Points, in no order, along strands that fork and pass close to each other.
(in the rows, 128 means zero)
Two points are linked if the straight distance between their rows is under 140. Some points are linked to none.
Fabud: [152 145 170 144 113 103 182 178 132 130 129 164 122 141 171 151 134 153
 121 173 120 110 101 127 169 173 110  85 161 129 135 155  87 152 128 161]
kaset: [141 135 158 163 156 116 140 173 137 136 114 161 120 113 133 120 142 106
 156 117 104  86 132 151 166 144  90 114 132 125 131 126 154  81  99 120]
koren: [152  86  63  73 135 112 125 102 111 118  72 103 105 147 134  49 126 120
 126 110  80 104 157  87 129 119 138 118 125  61 127 118 131  91 152  65]
detek: [157 156 129  69 119 140 143 116 131 106  91 169  77 144 174 140 156 153
 173  65  94 109 122  69 125 172 124 150 133 138 160 127 146 140 143 148]
lasu: [140 172 159 167 133 103  67 154 118 102 145 122 124 107 119 211 119 145
  82 136 157 158 156 139  74 148 165 168  79 102 118 173 168 172 150 176]
dufit: [107 116 127 139 101 183 116  97 119 222 178 122 192 102  56 123 132  86
 147 148 129 112  56 130 128  93  61  92 156 135 132  92 139 106 130  81]
pevek: [147 185 134 103 109 132  71 128 114 169  93 158  96 128 133 159 129 136
 144  37 114  48 106  71 106 130 119 149 117 101 153 112 177 127 129 143]
Noro: [ 87 133 138 132 130 165 147  95 141 112 141 184 125  77 132 133 151 113
 165 156  66 124 116  92 101 178  57  99 165 120 140 120 167 139 182 133]
gubu: [ 95 169 128 156 147 141 131 129 153 117 109 160 109 132 174 149 158 137
 148 139 115 132 125 153 188 122 121 126 103 209 127 121 109 130 107 146]
dise: [172 132 117 148 148  77 159 204 132 151  88 138 109 149 193 141 180 135
 102 114  68 103 126 132 208 141 150 113 106 103 123 144  62 119 122 147]
ril: [ 68 180 143 163 138 154 117 130 142 133 169 139 129 119 131 175 115 145
 135 211 161 184 120 157 105 146 133 139 124 177 120 120 127 173 147 137]
pupur: [153  92 131  94 129 107  83 116 123 117  84  92 110 144 123 102 116  92
 124 101 181 106 153 131  81  81 190 139  99  88 131 116 166 101 131  79]
Vufa: [126 189 131 137 145 113 134 146 131 125 117 180 116 115 143 178 131 145
 126 121  85 129 153  85  96 169 144 147 120 136 123 149 146 161 161 172]
Rof: [133 102 100  92 124 154  96  77 137 105  89 104 108 141 168 119 167 133
 135  77 114 130 132 134 151  83 139 144  79 148 146 124 134 105 126 115]
Nukan: [ 83 133 149 101 124  88 180  97 137 149 140 121 174 119 134 113  92 120
 107 186 160 131 162 167 124  94 125  63 165 193  77 123  95 170 114 145]
zurog: [ 69 143 109  95 141 135 127  60 164  87 124 103 140 115 144 122 121 115
 159 140 174 174 165 128  78  71 160 159 124 203 128  95 140 137 129 112]
Kigo: [105 192 165 143 131 115 141 118 140 132 145 165 155 107 126 168 100 122
 123 141 147 115 145 140 105 122 114 116 150 186 127 129 156 159 119 172]
Ran: [100 153 129  76 111 152 129  92 136 153 128 153 101 101 144 136 176 109
 155 174  91 102 104 111 111 146  71  87 142 125 134 128 171 150 161 120]
Mis: [ 95 138 107 136 121 162 139  83 118 112 114 150 124 146 161 127 160 154
 136 147 112 146 127 146 189  97 102 117 106 204 142 117 119 116 115 114]
Zur: [133 117 174 145 120 186 153 128 194 130 174 144 136 103 115 171 143 100
 175 110 148 119  34 153 139 148  85 140 152 154 141 118 128 146  98 149]
Devid: [ 99 104 135 132  97 162 137  95 131 185 172 124 184  92  61 110 102  98
 150 116 130  93  74 105 109 119  67  92 181 112 150  82 149 108 140 108]
bubo: [131 138 129 165 109 146 117 122 112 110 139 127 142 137 138 172 143 169
  83 134 140 149 120 122 171 110 165 124  97 177 147 161  81 152 130 186]
Linan: [101 173 165 166 120 155 136 129 141 115 174 164 137 119 127 193 124 146
 119 176 145 153 108 141 120 153 119 120 142 176 131 154 119 187 142 188]
zofu: [112 114 117  60 151 125 181  88 193 110 127 115 127 100 153  98 113  98
 167 113 130 133 120 115 106 108 136 143 159 158 111 108 126 136 119 121]
vuneb: [163 134 113 181 135 109 140 211 107 184 107 135 127 150 134 124 132 135
  93 130  85  93 112 143 195 137 135 109 118 110 126 132  75  98 121 137]
rafeb: [190  91 100  74 116 109 172 155 147 137 109 117  90 156 179 116 167 149
 137 107  89 117 100 102 160 162 148 132 134  81 122 144  93 143 140 130]
mebo: [135 123 103 138 100 162 120 141  73 172 133 134 131 180 106  89 133 154
 112 136 106  97  85 113 189 121  92  96 149  97 132 125  88  99 129  99]
Vezi: [136 136 169 148 118 178 161 164 191 137 170 161 125 106 146 187 141 121
 157 108 137 118  46 127 148 172 112 140 154 147 147 142  96 172 115 182]
gak: [146 100 103 142 117 154 128 148  93 100 153 122 137 124  69 105  95 129
 125 107 108 178 133  75  96 180 129 178 155  56 142 122 124 114 148 112]
zufon: [162  84 129 144 134 121 144 190 170 191 150  76 124 153 123 120 108 123
 110 132 180 130  81 188 165 111 178 129 130 121  81 121  73 123  83 108]
zovi: [148  88 160 122 132 149 133 113 177 143 149 128 159 106 111 110 110  83
 154  54 155 101  73 133 135  95 101 142 144 142 143 111 148  86  91 114]
ven: [157 129 136 159  98 174 115 134  78 129 143 155 152 140  82 148 102 154
 120  69 108 107 101  81 115 154 101 150 142 108 167 134 133 125 146 151]
togi: [112 165  89 101 148 147 121 126  88 117  90 143  84 161 142 113 145 158
 141 174  89 181 178 107 108 155 144 137 117 112 135 130 147 126 172  90]
mokeb: [133 169 135 191 149 176  71 192 112 153 130 144 109 126  97 191 148 104
 131  85 123 134 107 162 144 149 126 177  92 109 135 123 144 102 129 129]
ros: [114 118 128 160 135 121 145 163 115 121 178 116 141 148  95 105  84 141
 103 233 144 192 116 160 129 172 111 115 166 101 112 133 115 152 126 116]
fosan: [186 112 188 169 140 101 168 200 159  61 152 120 107 128 158 152 139 137
 139 150 142 146 127 186 154 178 139 159 127 142 119 172  90 165  86 174]
gor: [120  91 144 108  96 148  88  36 140 125 143 120 164  87 122 127 156 104
 113  94 141  86 107 101 117  88  89  99 114 146 160 134 151 117 140 141]
Lasaz: [177  67 121  94 120 121 122 154 150 136 152  70 109 111 127 152 138 120
  97  87 129 121 102 109 101 149 173 161 112  38 110 151  96 158 146 139]
puv: [120  93 128 175 153 114 141 170 147 121 171  87 144 120 106  94 109 102
  93 205 137 178 115 172 137 165 131 129 135  90  98 132  93 118 114 115]
vig: [129  80 135  91 105 102 102  95 157 133 148 105 123  75 150 129 167 115
 110 139 130  82 119 113  96 130 126  97 130  68 122 163 129 153 168 155]
gelor: [112 199 151 196 143 161  61 199 126 186 134 159 100 132 128 211 168 110
 135 138 120 112  82 175 172 150 112 124  93 114 130 130 131 136 135 130]
Zuvom: [ 96  88 111 138 138 146 161  92 131  85 150 118 153 120  95  77  98 107
 140 143 138 198 129 139 134 116 113 122 167 154 142  96 124  95 107  91]
Lopa: [144 163 169 148 112 157 144 176 177 147 143 162  99 137 185 206 174 131
 159 111 134 108  48 148 180 155 120 128 138 153 152 133  86 175 112 172]
latar: [ 96 178  93 114 135 156 107 127  99 109 101 136  84 169 154 132 146 185
 148 207 131 175 168 151 121 139 149 150 110 144 119 115 154 144 153  88]
sidu: [169  87 112 135 156 127 120 200 143 176 136  71 110 150 111 142 118 106
 100  86 150 136  99 168 141 105 194 167  95  87  85 126  67 114 112 110]
lugeb: [128 177 141 133 160 121 128 169 159 157 121 166 101  81 143 175 133 106
 143  89  86  92 135  96  95 172 122 153 123  96 130 126 167 144 147 158]
Vep: [182 100 137 163 137  28 177 150 121  97 148 111 179 118 129 125  98 135
  85 160 116 131 154 109 134 158 151 114 146 101  92 189  66 174 105 187]
nosot: [128 118 135 137 112  98  87  98 112  83 116  87 119 159 151 127 152 167
 117 157 203 121 163 186 149  73 178 115  74 197 120 146 116 137 104 136]
Gol: [ 80 136 129 140 146 169 150  94 158 111 151 184 159  77 114 133 131  93
 153 126  77 149 129 105 115 148  68 123 155 140 143 113 163 103 157 131]
vabos: [129 131 144 146 163 120 148 189 169 135 148 126 102  88 106 130 102  90
 158 143 114 135 113 139  79 180 115 156 153  63 112 114 162 115 134 111]
Mevo: [142 116 162 117 138 137  89 111 205 133 147 116 148 108 128 155 112  68
 154  23 175 115  90 145 121  70 142 170 110 160 145 102 163  93  74 124]
big: [121 154 142 184 106 177  86 168  98 164 133 172 114 158 131 190 159 142
 111 138 113 117  73 136 168 143 114 110 107 128 156 148  99 132 150 142]
toti: [113  96  96 154 156  71 116 117 113 125 107 106 148 113 109  87 122 103
  91 147 122 141 198 134 107  96 159 100 103  86  96 145 127  96 152 107]
Tuvi: [112 152 134 173 101 195  63 101 102 113 150 142 142 131  98 182 137 138
 106  88 149 155 104 124 115 110 138 170  95 158 162 128 141 118 140 155]
bozit: [124  66 119 139 122  96 162  84 134  68 142 118 163 120 119  71 128 116
  92 129 128 138 153 134 153 115 121  94 130 151 115 151  88 122 102 155]
mame: [114 101  71 112 157 135 106  94 125 116  82 118 114 161 158  84 157 128
 126 102  96 160 158 137 169  73 153 140  70 156 124 122 111  73 136  90]
dakop: [ 86 115 108  91 134 161 155  83 141 133 134 115 150 126 115  82 112 113
 152 162 147 163 113 143 134 100 101 113 170 174 121  86 139  98 111  59]
bar: [ 87 141 126 162 129 148 130 136 106 128 183 107 155 152 106 136  91 157
 109 237 173 200 121 172 113 137 127 124 140 153 114 129 113 157 135 118]
Mabiv: [116 142 123  96 131 116  83  74 144 100  94 140 109  90 153 138 158  99
 142  71 101  93 154  79  87 117 114 143  93 119 157 124 185 107 156 137]
geve: [179 142 115 115 113  88 137 168  89 145 104 115 104 191 168 156 145 205
  96 187 104 148 141 110 163 152 166 133 100 107 116 159  87 163 139 140]
Gasuf: [151  86 146 149 109  74 150 121 124  88 140 144 140  89 161 132 165 135
  93 156  88  88 137 102 138 171  96  86 150  61 125 199  84 165 158 195]
Lil: [ 97 160 139 140 107 129 143 127  63 158 139 158 158 137  92 137  77 163
  93 183 103 127 141 103 111 153  84  53 164 116 124 112 133 147 162 131]
rina: [ 80 151 114 110 178  77 179  91 120  86 101 139 161 116 125  84  77  98
 137 141 134 176 226 125  76  96 138 121 142 182 116  94 126 114 139 128]
tado: [124 121 125 157 124 162 140 144 134 110 162 155 127 120 123 147 130 139
 109 147  98 169 104 111 114 184 113 140 143  89 133 151 105 158 167 157]
Vuvo: [165  76  96 159 127 108 155 150  92  83  97 111 111 177 154  90 163 155
 111 121  81 151 159 146 218 122 160 141  95 145 144 152  69 110  99 130]
tekom: [101 158 142 170 135 112  70 128 113  82 154 117 136 112 105 175 130 131
  96 172 181 175 169 165  83 124 160 166  92 125 129 157 168 137 150 149]
femon: [150 123 144 133 123 101  50 115 115 144 111  95 122 122 111 138 139 101
 101  88 188  84 144 154 113  74 161 128  81 107 125 139 175  98 120 120]
Bemem: [196 118 102  72 104 143 157 158 100 140  99 127  79 181 148 114 138 177
 146  93  95 115  87  66 137 187 139 163 156  67 139 134  99 163 146 123]
Ges: [108 157 168 110  71 170 121  74  74 127 136 164 135 147 111 140 117 161
 134 142 145 103 121 133 120 129  78  63 152 185 158 125 167 147 137 135]
dig: [ 98 187 122  72 122 165 119 115 133 149 113 162  74 132 148 141 155 141
 180 152 101 127 112 108 104 158  97 127 140 125 134 113 175 149 158 113]
teno: [ 95 130 148  87  65 145 100  23  91 137 121 132 160 116 126 131 145 137
 113 119 147  94 135 111 120  93  98  65 129 172 156 125 176 133 143 122]
Vese: [154 121 133  77  99 116 181 137 142 156 153 137 129 122 108 115  86 145
 132 125  94  93  98  70 110 182  96  97 192  80 124 122 125 174 142 150]
mulu: [142 168 140 166 156 157 101 171 165 138 128 137 119 130 121 177 129 117
 141  50 138 132 104 143 150 135 136 179  92 160 138 107 125 116  90 147]
toko: [110 121 144  62 126 103 160  81 192 138 132 107 141  88 145 107 108  91
 132  91 141  94 133 101  77 100 138 113 160 147  98 118 140 152 126 146]
lum: [ 79 145  82 110 121 185  99  76 121 114 103 124 111 154 173 125 178 160
 156 170 126 167 141 159 183  93 127 132  87 201 135  98 128 112 124  85]
bul: [142 124  77  94 134 119 131 125  88 119  87 128  88 141 138  84 138 143
 132 152  62 131 173  86 119 148 135 133 127  65 129 125 153 113 157  84]
pupon: [178  95 144 103  83 140  76 112  97  89 136 100  98 124 123 140 157 150
 123 106 131  99 113 102  95 146 142 153 113  64 159 170 167 140 153 143]
mera: [166 121  99 127 110 110 125 136  60 101  92 106 111 193 151 119 143 211
 101 163 108 177 174 113 166 131 164 138 107 121 124 167  97 158 140 131]
gabi: [139 143 183 120 114  83 176 147 145 136 130 158 133 129 168 141 135 144
 121 172 131  68 114 146 158 141  94  49 173 148 121 162 112 166 122 177]
befa: [129 147 157 147 160  90 158 159 196 105 138 136 134  74 184 171 155  79
 129 137 147 103 132 184 125 130 134 142 119 165  92 170  83 173  82 205]
Sapuv: [ 92 161 141 185 134 148  63 127 110 106 140 139 129 110 105 164 157 111
 115 182 162 167 153 178 117 122 121 137  97 136 140 138 177 109 141 115]
lubog: [124 107 144 149 127 182 154 118 182 146 170 133 165 118 119 129 132  95
 153  87 136 141  57 147 178 118  96 134 141 177 137 108 124  98  84 129]
kot: [125 107 102 110 122 129 174  94 145 146 129 133 150 146 137  89 102 135
 118  68 107 129 106  98 167  99 131 106 142 177 132 110  96 114 108 134]
Nede: [136  83 128 142 157 112 150 186 177 141 131  86 109 134 137 100 128 106
 130 192 149 145 102 209 151 138 136 129 131 112  72 137  95 128  87 105]
Sigab: [144  84  91 144 162 115 144 121 109  91  84 119 126 177 144  69 140 143
 133  98  88 159 175 142 186  87 166 145  90 154 133 126 100  78 104 109]
ziz: [ 92 163 105  69 127 132  93  59 160 119  99  95 103 131 171 131 145 132
 165 126 166 130 148 126  99  81 163 154 104 189 133 102 165 156 123 107]
vum: [107 157 113 131 120 161  77  76 110 103 126 128 140 116 103 159 120 129
 106  75 154 162 145 109  90 101 153 174  87 157 160 118 167 116 146 153]
voru: [110 148 121  93 100 155  81  52 113 132 132 109 148 105 107 141 110 136
 100  79 149 137 130  67  69 114 146 149 116 139 164 123 173 137 171 147]
Kuzo: [196 141 112 106 102 116 138 188  67 170 103 140 109 187 116 114 105 188
 129 114  82 104 114  64 126 179 108 146 158  55 132 139 106 139 136 112]
Kame: [160 131 146 126 139  54 195 154 128 111 141 125 159 120 117 112  87 145
  95 149 118 133 154  93 103 165 136 106 165 127  91 159 103 175 117 186]
Zuk: [137 159 121 119 130 107  36  97 124 157  95 124 121 117 132 160 148 105
 118  32 161  71 134 117 123  72 164 143  67 126 138 119 174 125 116 126]
lume: [156 132 120 109 147  52 131 159 113 162 102 109 104 157 161 119 135 160
  86 186 122 113 155 143 131 131 151 104  99  94  90 160 104 148 132 128]
dib: [142 115 108 106 134 102 196  98 150 105 116 107 141 153 152  95  91 160
 138  86 134 145 150 105 146  96 172 130 135 203 117 111  89 139 103 158]
defuv: [119 152 110  60 141 162 156 116 136 108  92 165  86 136 158 109 136 134
 187 115  67 134 130  75 110 169 104 142 153 124 148 103 165 130 151 104]
Dakik: [ 91 143 136 125 154 100 193 134 186 135 157 123 145 100 161 122 115 113
 135 195 157 138 136 176 127 112 127 109 151 193  68 138  89 164  99 146]
bevet: [103 117  98 109 172  68 163 118 144 126  99 116 145 126 110  69  93  92
 117 136 130 159 196 122  89  97 174 117 139 133  80 109 125 111 135 106]
vuteb: [177 105 121 175 108 101 166 157  67  85 102 112 128 190 145 114 141 189
  98 138 102 160 169 118 203 124 179 133 107 148 142 164  74 145 102 155]
Nik: [ 95 157 131  98 136 107 147 105 123 171 107 143 139 136 131 111 114 127
 128 132 126 102 155 137 142  95 109  74 138 176 102  94 154 115 118 105]
Mevu: [119 137 114  73 115 144  72  71 165 101 103  96 103 133 165 138 161 128
 160  82 158 125 113 132 127  80 154 159  92 169 146 109 154 134 104 109]
gisap: [101 169 139  92 133 105 140 104 177 147 142 131 138  86 131 158 120 110
 121 101 141 112 141 117  79 107 143 142 133 153 113 132 154 160 135 179]
Zom: [134 146 123 186 155 116 160 179 113 171 113 148 132 141 123  97 114 125
 108 133  90 110 140 133 172 144 112 100 134 123 108 115 108  87 116 122]
Gabez: [147 114 145 123  98 144  86 123  75  92 124 135 106 120 119 137 149 153
 139 119 130 107 142 105  78 154 111 128 126  69 169 145 189 114 166 123]
kib: [127  67  64 104 113 140 116  86  86 127 104 121 136 169 100  41 115 127
 115  88  94 121 129  96 157 101 115 121 144  83 144  94 110  78 114  47]
fedi: [129  99 166  97 128  95 165 102 122  75 126 123 126 127 142  87 129 115
 152 181 162 128 165 174 123 120 105  82 156 142 120 140 150 127 101 119]
fidav: [126 102 103 159 135 151 119 142 105 101 146 112 134 115  85 109 117 110
 106 127 127 177 140 127 107 145 130 163 130  70 137 116 141  91 149 105]
Dapa: [126 139 125 145  94  86 132 130  61 156 130 145 151 127  95 125  88 176
 100 166  76  95 159  69 124 166  79  55 164  60 129 130 125 151 161 129]
bip: [151 171 147 137  92 170  92 121  90 151 129 163 112 139 114 162 127 157
 134  46 118  81  89  64 106 149 111 165 125 122 163 134 147 129 158 153]
malo: [128 111 130 112 176 109 107 165 142 122  79 114 100 142 130  88 120  76
 171 141 147 131 150 167 106 107 146 160 131 100 130  84 178  64 107  24]
diro: [ 82 145 131 141 157  99 119 113 188 105 142  97 148  86 138 151 121  89
 135 143 188 158 161 176  71  91 178 173 101 179  82 121 101 171 111 160]
zoz: [154 121 148 141 137 131 120 154 154 106 143 114 113 118 130 163 136 130
 133  95 152 142 121 158 130 128 164 172 101 135 130 134 124 134 102 162]
gekez: [ 98 153 103 157 132 170  74 158  58 168 147 127 129 154  82 137 117 142
  93 203 133 168 123 148 119 141 124 141 115  87 127 120 137 107 168  83]
zub: [152 136 192 165 156 109 150 187 175  78 157 151 110  92 166 177 150  91
 143 138 142 122 119 178 125 182 105 142 128 133 118 168 114 157  94 183]
Dera: [134 129 162 173  83 179  87 118  92 120 158 119 149 151 118 179 134 172
  93 112 179 143 103 129 138 104 152 138 101 176 164 156 110 153 121 188]
fulat: [132  73 145  82  95 129  93  85 143 150 138 105 123  85 135 125 172  96
 135 111 136  64 100 116 108 106  95 100 130  84 137 131 164 122 147 111]
Bodo: [103 154 143 192 161 181 138 191 148 131 154 146 120 134 101 146 127 112
 150 160 125 197 102 180 135 169 106 161 132 149 109 113 126 102 109 107]
Bezi: [115 158 135 110 115 136  77 105 133 133 101 162 117  86 136 157 141 101
 164  53 100  59 129  78  88 131  94 150 112  99 168 108 203 110 146 123]
kigu: [153  93 154 103 104  92 140 119 135 110 156 119 124  92 153 150 159 143
  99 169 118  89 110 106 102 162 115 103 149  61 121 188 112 176 175 182]
kanes: [134 105 113 140 144 128  90 160 117 186 102 102 146 127  82 100  79  87
 127  81 150  97 127 128  96  94 139 145 131  81 125  87 148  64 124  51]
nur: [118 167 143 131 165 133 106 170 175 143 127 145 111  80 119 149 120  70
 164  84 104 111 128 126  86 145 126 176 131  82 129 101 182 101 123 126]
dufa: [175 112 109 102 158  83 189 135 156 121  90  93 134 169 133  83  65 143
 152  56 138 150 150  88 109  96 209 161 120 163 120  96  91 135  93 127]
fesup: [138 160 172 144 116 137 110 145 134 145 116 174 108 122 136 152 148 126
 149 107 122  64 110 138 150 137  89 104 125 139 146 126 170 122 118 136]
Luf: [152 140 101 137 152 124 127 181  88 191 113 111 137 160  82  97  70 129
 104 116 144 123 131 110 111 122 152 156 138  93 102  99 125  88 124  80]
zasa: [ 93 118  83  76 172 132 171  88 207 124 107 120 125 115 177  96 131 109
 169 106  98 159 135 105 142  88 140 145 123 189 103  96 105 118 113 102]
pegu: [113 148  92 123 125 155  90 123  81 115  99 112  89 181 144 106 149 171
 138 178 148 161 156 173 159  92 157 137  97 160 128 114 139 100 115  74]
leduk: [ 98  77 103 153 133 126 147  91 137 102 155 117 168  96 103  78 143 100
  94 140 118 158 137 144 164 108 116  98 121 138 115 135 103  95 116 115]
rab: [112 174 123 101 153 118  84 128 127 160  70 152  86 139 157 109 163 109
 157 130 111  78 156 151 144 106 101 108 102 130 121  97 188  78 118  73]
Zanel: [ 80 120 104 111 140 141 150  85 137 123 146 134 165  73  89 113  92  94
 126 110  98 150 151  83  82 137  96 112 167 123 139  93 159 107 161 126]
difup: [169  74 119 151 117  38 158 135  98  79 126 113 149 107 142 104 149 141
  73 167  86 102 161 109 147 156 126  83 134  69 114 201  75 163 131 170]
zesu: [ 83 151 143 121 133  91 158 105 115 161 130 142 159 106 109 115  93 104
 116 175 141 120 171 161 120 103 104  63 164 159  93 101 147 117 118 105]
Foru: [140 151 109 152 132 133  99 173  60 163 129 121 131 179  62 106  69 156
 101 157 159 161 141 131 117 129 139 152 143  87 123 114 127  96 134  78]
tutet: [124 101 139 154 162  93 134 121 158  69 149  82 152  98 131 139 125  95
 134 135 185 186 174 160  71 106 185 194 101 156  93 138  98 149 116 169]
Totop: [ 91 131 121  90 122 165 116  85 152 184 133 100 159 124 108 113 131 113
 163 161 172 144  97 164 141  68 111 117 145 201 122  75 133 119  90  48]
sisiz: [164  87 117 119 155 103  97 161 110 130  68  93 115 152 105  81  92  82
 137  95 165 108 161 140  94  93 178 151 109  59 140 105 165  63 126  43]
kodi: [130 169 186 134 107  89 137 138 132 155 112 192 123 102 151 156 142 133
 142 129 120  40 123 132 150 136  73  63 146 148 140 132 159 147 120 165]
tobe: [116 130 132 173 120 121 112 122 132  91 131 102 134 142 162 163 151 168
 108 148 167 148 152 174 174  91 184 137  68 194 125 148  83 148 104 170]
lotuv: [146 136 131  98 129  93 210 142 140 129 140 158 138 114 127 114  97 147
 125 120  96 121 136  74 120 178 124 119 183 126 113 132 108 169 132 178]
Fevit: [161 121 166 160 123 117 164 187 146 109 149 119 109 147 175 153 147 152
 124 201 142 146  96 158 168 172 132 118 143 126 132 168  68 181 115 163]
vif: [157 114 105 168 104 147 140 143  73 106 151 145 148 141  61 107  82 158
 110  98  90 140 129  60 122 181 109 151 161  62 147 135 116 127 137 134]
Zoko: [ 81 125 105  89  97 156 131  59 117 144 150 118 172  95  87 117  89 115
 101 108 116 144 128  68  61 126 110 104 150 131 148 110 157 125 183 141]
vitup: [151 167 138 143 141 135 157 154 133  94 105 186  95 145 144 153 136 157
 153  86  87 136 139  96 143 170 133 156 122 155 153 137 141 144 136 163]
lasav: [167 108 150 151 157  98 118 152 151  82 143  79 126 114 123 169 129 118
 117  97 163 159 161 152  95 118 205 187  78 134 118 148 111 143 115 174]
Muniv: [118 163 144 123 132 122 146 131 170 112 127 147  96 126 180 154 177 130
 157 173 132 123 125 176 153 145 119 121 127 159 109 144 133 156 114 142]
Befe: [177 153 143 122 101 164 140 158  50 128 109 181 104 192 111 119 118 181
 156 117  97 110 116  90 140 185  91 130 174  99 154 123 138 139 141 103]
tugu: [189  77 152 115 100 144  77 142 121 102 142  89 105 111 131 176 168 132
 117  84 147 108  98 131 106 141 146 166  91  55 155 169 130 150 145 153]
fitel: [ 87 149 105 144 132 167  55 128  89 172 134 123 127 137 107 155 150 133
 101 187 160 156 127 174 122  99 137 132  85 117 119 135 147  98 147  87]
mib: [121  97  76 101 104 170 122 102  80 170 125 116 148 180  89  57 116 133
 124  96 115 104  79 100 167 107  96 120 156 103 133 101  87  77 127  66]
kezut: [132 105 107 174 115  87 132 139  81 125 137 130 160 107  84  89  92 146
 106 154  76 105 170  90 131 162  83  70 153  53 127 133 124 118 138 123]
kazo: [145 158 164 131 112 150 126 152  85 111 131 164 107 155 105 136 104 162
 156 150 122 128 135 105  88 184 104 132 155  98 156 138 189 147 152 119]
paro: [ 91 152 142 139 160  93 158 122 193  95 152 128 151  77 170 148 137  92
 151 147 159 133 151 168 113 110 139 155 127 198  89 146  96 164  88 188]
Roke: [174  79 106 120 138 132 118 184 143 125 152  64 105 137 111 142 120 132
 105 107 131 174 101 136 104 147 185 188 103  54 108 148  95 138 132 118]
tateg: [118  71 132  95 121  81 186  74 125  50 138 129 148 119 129  58 121 107
 126 153 142 130 158 157 148 119  87  72 179 153 116 139  99 136  98 140]
les: [120 114 149 114 145 114 156 118 149  68 130 135 101 115 163 109 162 118
 154 190 133 133 145 176 135 144 104 119 132 148 115 160 132 147 113 136]
nagun: [ 77 151 108  96 147 114 158  63 152  94 113 125 159 119 133 113  81 117
 141 114 142 182 180  94  69  89 158 149 131 201 139  89 130 127 141 119]
Viga: [117 128 124 137 125 126 114 109  93 100 113 100 112 171 130  93 134 169
 139 179 191 158 171 187 156  88 154 119 100 181 131 121 136 108  99 101]
nipid: [127 135 132 154  75 173 103 140  73 172 139 140 137 178 118 145 155 162
 103 141 125 107  78 125 181 121 125 104 127 117 163 156  80 124 149 142]
marib: [147 114 150 111 118 138  47  93 174 143 127 108 128 111 128 170 137  84
 133   7 176  88  87 126 126  66 149 163  88 133 142 115 154 107  97 127]
nor: [107  75 104 163 127 123  87 107  91 131 128 113 158 105 104 104 154 106
  77 149 121 117 151 145 150  92 117  90 102  94 123 154 124  84 152 113]
vel: [131  89  97 189 129  83 125 138  97 129 108 126 152  93  95  72 113 136
 121 125  72  71 166 110 154 138  75  76 129  68 122 126 130  76 126 114]
kugal: [126 100 129 177 165 132 127 194 137 116 152 111 120  92  95 126 102  77
 139 135 133 164 130 143  84 170 124 176 146  53 132 110 150  72 139 101]
dobiv: [ 93 163 162 125  71 165 126 105  68 161 153 153 145 160 103 156 105 168
 114 184 145 125 102 131 131 135  96  56 155 151 143 132 131 170 152 153]
bugi: [151 113 106  89 154 130 164 155 155 127 103  95 108 158 124  88  79 127
 157  97 145 145 128 120 107 121 184 179 147 130 125  94 118 114  99  91]
Leki: [155 114 132 106 165 140 138 162 151 104 109 126  95 155 132 103  98 106
 189  97 148 138 122 156 118 121 142 174 139 138 145  83 163  80  73  75]
Fifo: [114 127 116  79 124 122 147  90 135 178  97 139 139 147 138  94 128 122
 131  95 115  84 120 119 169  70 109  80 127 181 118  96 132 101 112  99]
Piv: [167  80  89 105 128  96 170 172 168 167 114 114 110 141 178 113 160 133
 100  88  99  92 100 120 189 134 155 125 116  78 111 140  67 128 133 133]
voz: [124 109 129 107  91 143 166 114 140 178 175 128 152 120  87 110  97 125
 134 114 125  94  67  98 123 149  93  84 181 101 127 109 103 146 133 141]
duzi: [ 85 135 125 113 116 179 101  89 138 226 151 118 177 107  78 139 142  88
 142 148 166 139  87 154 132  73 100 115 135 175 119  91 147 115 127  69]

A fork is a point with three links, a tip a point with one. Leave the first point through the second and follow the links. Name the first fork or tip that comes.
Ran; dig -> Mabiv
zovi; Mevo -> sisiz
mib; mebo -> paro
Mevu; Rof -> lume
teno; Ges -> vel

Follow the links from the first point to the second, and from the first to the third. Name the last point that the two ways share.
kanes; tutet; fosan -> paro
bevet; mib; dufit -> leduk
nipid; leduk; Zoko -> pegu
femon; Nik; gekez -> sisiz
pupur; tutet; gabi -> paro
tateg; Vep; mame -> leduk
Zoko; big; leduk -> pegu
Zuk; tekom; Dakik -> sisiz

Name the points in between on the shortest way along the links from the first point to the second, in order.
gisap; Nede -> Kigo Linan ril bar ros puv
zoz; Piv -> lasav tutet diro paro befa zub fosan Fevit Fabud gabi kodi fesup kaset Zom vuneb dise
togi; mulu -> bul koren kib mib mebo nipid big gelor mokeb
sidu; kazo -> Roke Lasaz tugu pupon Gabez
Fifo; pupur -> kot dib dufa bugi Leki malo sisiz
Ges; lotuv -> teno gor fulat vig kigu Gasuf difup Vep Kame
